Points, in no order, along strands that fork and pass close to each other.
Points whose rows are less than 51.4 apart are linked; no others are. Some points are linked to none.
<88>: [-12  -7 -11   2  -6  -4  -1   6  -3  -7   4 -10  10 -10   1  -6  -9   1
   9  -2  -9 -26   2   7  -4  -8  11 -15]
<160>: [ 18  11 -14  -6   6  14  -5  26  13  12 -12  -3   1  -4  15  20 -11  45
 -30 -13  -2  21   0  -3  20 -21  14  -4]
<251>: [ 12 -32 -14  17  -5  17  -4   2  15  -4   1   0   9 -16  -2 -19   1 -26
  -7  17  -1  -9   2 -12   5  14  10   7]
<718>: [  1 -16  -1  -1  18  12   3  -8  -7 -17  20 -16  21  -1  -2 -15  12 -32
 -12 -18   8   1  17  -2 -20   6   5   9]
<78>: [ -6  20 -12   5  -4  -7  -9  -3  19   0   4   4 -29  -6   8   2  -6   2
  -5 -18   8  10 -13  -2   4  17  12  -9]
<233>: [ -1  -4  -2   3   3  -5  -5  17  -2 -12   8  -8 -15 -22  11  -3   0 -21
  17   8  -8 -17   6  -7   8  21   6  -6]
<386>: [-13  36  12  10  -2 -12  -4  13 -13   5   6 -13 -25   2  16   8 -11  -2
  11  -8   1   5   8  11  18  -7   8  -5]
<252>: [ -7   8   7  -8  11  -1  23  13 -34   3  -1  10  -5  11   4  20   4   3
   5  -6   3  20 -11   5   0 -15 -13  -1]
<209>: [  7   2  10  -5   4   6  14  -1  -1   7  -3   6  11  14  -6  14 -17  -6
  -6   1  -1  -5 -12   9  -1 -14 -30 -24]
<182>: [ -7  21  21 -16   6   9  22 -11   0  16  -2  -1  -9  23 -12   2   7  -2
 -11  -4  -8  21  -5  -1 -10 -12 -21   7]
<636>: [  2   7   4   0   1 -11  -9  -8  30   0  -1  14   6  15  -3 -15   3   3
  -7  11  14  -1 -18   6 -18  -2   2   2]
<496>: [ -7  -8   9  -8  12  20   9   9 -28   1  13  -5   5  18 -18   4  21  -7
   3   6   2   0   8   4 -31 -14  -9  28]
<89>: [-11 -10  -8   6  -3  -5  21   5 -20 -15  -3   1  -7 -10   2   3  16 -29
  14  -5 -12   4   9 -12  -2  16  -1  19]
<156>: [  4 -20 -10   2  -2   6  -2   2 -18 -10  19 -21  10 -17   1  -5   4 -31
  -8 -10  -5   4  20  -2  -8  19   0  12]
<492>: [-22  12  -2   3 -14 -10  -2   0 -16  -6   4  -2   0   2   8   3 -13  -4
   5  -1 -12 -10   4  -2  -9  -3  -2 -11]
<356>: [ 12 -16  -7  11   7 -10 -20   8  16  -7  -7   9   7  -5 -15  -8  12   6
   0  16  -8 -17   6  -9 -17  11   5  19]
<274>: [ -4  -8  -4  -6   7   7  10 -19   2 -11   3   6  28  14   4  -8  -5  -5
   6  -1  14 -16   0   0  -6 -13  -9  -1]
<517>: [ 13  11 -10 -13   5   5  -8   3  18  13  -1  -1  -1  -2  22  17 -10  39
 -17  -5   8  11 -12  -3  20  -5   5 -12]
<525>: [  1 -11  -8   8 -17  -8  -6   3  18  11  -2   3   2 -13 -12 -19   4  11
  14   8  -6  -3 -10   5  -1   1  15   5]
<151>: [ 11  20  21 -12   8   5  13 -17  13  17   1   4   6  20  -5  -1   2  -4
  -2  -2   1   1  -8  -4  -7  -9 -23 -15]
<690>: [ -6  17  -2 -11  -6   4  14  -5 -27  13  -5  -2 -11   9   2  16   0   4
 -15  -7  -8  36  -6   6   2 -20  -8  -3]
<289>: [ 12 -29 -21  18  -9  15 -15  22  12  -7  10  -6  15 -25   3  -5   1  -2
  -6   8 -11 -11   5 -12   2  17  27   7]
<691>: [  1  -9  -3  -2   4  -7   7  -6  -1   1   1   9  17   1   2  12 -12   0
   4   0   6 -22  -3   9  -7 -12  -9 -22]
<641>: [ -2  20   1  -9   2   8  17 -13 -11   3 -15  -3 -10  -2  13  13 -15   8
 -13 -14  -7  25  -5   7  21 -14  -1 -20]
<555>: [ 10 -15  -1  -1  17 -10   0  -9  -2  -6 -13  -8  15  -4 -17  -7  -1  11
  -4  -1   7 -28  11   2   2  -5  -6   4]
<402>: [  4 -19  -9   4  -3  -8  -9   7   4  -1 -10  -8  10 -12 -12  -1   1  15
   3  -3   1 -22  -9   5   7  -8  12   0]
<256>: [  2 -11  -8  24 -19   3  -6   8  16   0  -5  13  -5 -17  -3 -19 -10 -11
   6  19  -4  -6  -7  -9   4  15  13   2]
<560>: [  5   9  -9  -4  -3  -5  -7  -6  -2  -2  -5   7   2   5   4 -14 -13  21
   8  -2  10   1 -12  -1   5   0  -4  -8]
<205>: [  0   2  10   5   3  -2   1 -18  27  -7  -3   3  25  17  -2 -16   5  -3
  -1   7  12 -18  -7 -12 -11 -15   2  10]
<125>: [ -2   6   2  21  -8 -17  -2  10  13 -12 -12   5 -22 -10  16   4  -9  -1
   0 -10   8  -1  -7  -5   9  21  11  -5]
<225>: [-10  -3   3  16 -17  -6  -4  -9   6  -7  -9   8 -10 -11   5  -3 -14 -27
   2  15  -2   7  -5  -1   3  18  -5   5]
<322>: [-10  -6  -7   5  -4  -6 -25  14  13   1   4  -5 -12 -20   7   0  -5  -7
  16   8  -6 -20  -6   7  19   7  15   3]
<325>: [  8  19  -4 -13   4  22  14  -8   1   7   3  -6 -17 -10  18  11 -22  22
 -20  -9   5  18  15   8  10  -7   8 -26]
<625>: [-12 -11  12 -11  -3  -9  -2 -17   1  -1   8   7  -3   4   7  -3   3  -2
   7   2   5 -10   4  -2  14   7 -11   5]
<258>: [ -2  -3   6 -14  -1   6  11  -3 -24   4  -4   7  -5  18  -7   7  11  -8
  14 -11  10  11  -5  17  -2  -3 -17   1]
<223>: [-14   4   5  -8  -4  -6   1  -4 -13   0   9   3 -16   3  -4   5  15 -20
  11  -1   9  21 -14  -4  -5   9 -13   9]
<86>: [ -3  21  14   4   3   3  -4   7 -17  17  -3  -1 -15   6  17  13 -15   6
   7 -23   0   2   6   9  25  -9  -9 -11]
<500>: [  0  13  16  -8   8  16  16  -4 -16   2   7  -5  21  24  -8   1  12 -15
   7   6   8  -6  16   1 -25 -11 -18  16]
<98>: [-10   1   4  -7   1   2   4  -6 -20 -12   8  -4   6   7  -7   2   0 -11
   9   0  -2  -9  15  -7 -27  -1 -13   1]
<389>: [ 10 -17  -1  14   8   9  -2 -13  19  -6   7   0  18 -10  -5 -22  10 -25
   3   8   6 -16  13  -8 -10   7   6  13]
<295>: [ 15  -8  11  -5  15  -8   4  -7   3   2 -21   4  17   7  -6 -11   2  12
  -6  10   4  -8 -10   5  12 -22 -10  -5]
<264>: [  9 -30  -5  -5  -1   1 -13  -3  -9 -12   8  -7   2  -9   5 -11  16 -22
   0  -2   0 -11  14   4   7  15  -2   4]
<481>: [  1   5   0   0  -8  -6 -13  10  11  10   0  10  -6   4  10   4  -5  38
  -3  -5   5   4  -9  -3   6   3  11 -10]
<501>: [  7 -22 -15  18  -9  -2 -12  18  14   4  -8   4  12 -11 -24  11  19   2
   9  13 -17  -3   8  -5 -10   8  16  18]
<177>: [ 19  14   1 -13   8  18   1   0   4   5  -5  12  -2  12  -7 -12 -11  25
  -1   6   3   9 -17   7   9  -3 -13 -21]
<577>: [ -1  -9   0  14   1 -13   1  -4  14  -9  -1  10   6  -1  -9 -18  -1 -11
  -3   8  -4 -25  16  -6 -17   9   3   8]
<503>: [ -8 -12 -18   3  -7   0  15   8 -26 -11  12  -7   0  -2  -7   8  22 -18
  -3   5 -10   1  14  -1 -18   5   1  32]
<384>: [ -3   3 -10   8  -4  -9 -26  23   5   0  -6   7  -6  -1   7   2   5  27
  16  -4  -5  -4 -13  -7  16  -8  23   4]
<91>: [  2  21  15  -1 -11  -9  -2  -2   1   5   1 -10 -26  -5  10   2  -2  12
   8  -1  -5   5   5   9  16   8  10 -19]
<428>: [-14  -6   4   8  -3  -1   4 -25  -5  -5   0  -3   3 -15  -9  -1  -1 -31
  10  16  -2   0   8   3  -4   5  -4  18]
<459>: [ -4  -9  -7  -6   6  24  15  -6 -18 -16  22 -11   7   8 -17   2  28 -18
  -1   1   0   4  16   0 -21  -1   6  32]
<531>: [  1 -16 -16  -2  10  11   7  17   6  -7   4 -12  -5 -18  11 -11  -3 -38
  -3  11 -18 -13  11  -5   1  32   1   3]
<573>: [ 24  -5  10   4   4  -4   3  -9  15   5 -26   7   9  12  -7  11   4  38
 -13   8   1   7  -7   7   2 -13  -2  -5]
<22>: [ -9  -6  -5   2  -7   5  -2   7 -26 -15  23 -13   9  -6  -3   6  -5 -15
   6 -10   7 -12  11  -4 -12  17  -4   5]
<47>: [  3  10   6   0   7 -20  -1  -6  13  -8  -2  12  -9  -1  -6 -15   5 -11
  -5  22  10   8  -5   6  -8   6  -2  -5]
<20>: [ -1   9   0  -1   1  -1  -9  12  -6  13  -2  -8  -1   2   4   8 -13  14
   5 -11 -13 -22  -3   8  27 -14  -7 -18]
<580>: [ -6   9  20 -13  -4 -10  10 -19  -1   8  -9  -5  -5  14   1  -9   0  -6
 -17  -3  -2  24   5   7 -15  -2 -10   7]
<380>: [ -2   3   7  -6  -2   0   3  17   9  19 -10   2  12  10  -8  32   0  45
  -8   3 -12  29   4  -3   3  -9  11  -1]
<215>: [  9   2   8 -12  13   1   5 -14  24   5  -6   9 -13   7   1  -4   4  24
 -22 -14   8  14 -11 -12  -4  -8   6 -16]
<185>: [  6  -2   5  -1   3 -10  -3   4   9  18 -11  11  18   9 -18  16  11  32
  -1  18  -4  13  -4  -5   0 -19   4   2]
<283>: [  0  20  -1 -11  -5   6  -1 -13 -10   8   7   3 -14   0   3  -3 -16  12
   1 -10  14  25  -5  -2   0  10  -9 -13]
<710>: [-13  14   3  -3  -9  -3 -14  -7  -7  -1   5   3 -21  -4   9   5  -4 -13
   3 -14   4  23 -12  -6   1   9  -1  -8]
<419>: [ -5  10  -4   7  -6  -7 -26  14   1   0  -2  -8 -13   0  12  -2  -7   6
  12 -11   3 -14 -10   6  31  -5   9   0]

Follow the links from the first point to the second, and from the first to the third. Name the last point that the two ways share.
<182> / <501> / <89> | <88>
<496> / <185> / <580> | <88>
<380> / <636> / <389> | <402>
<251> / <718> / <503> | <98>
<718> / <428> / <185> | <402>
<86> / <125> / <258> | <710>
<258> / <86> / <233> | <419>
<125> / <386> / <531> | <419>

A fork is a point with three links. Follow the links from the first point to the second and name the forks in between, in order.
<459> / <251> | <98>, <88>, <402>, <256>
<690> / <233> | <710>, <560>, <481>, <419>
<380> / <182> | <402>, <88>, <691>
<384> / <641> | <481>, <560>, <710>
<86> / <252> | <419>, <481>, <560>, <710>
<501> / <573> | <251>, <256>, <402>
<209> / <501> | <691>, <88>, <402>, <256>, <251>
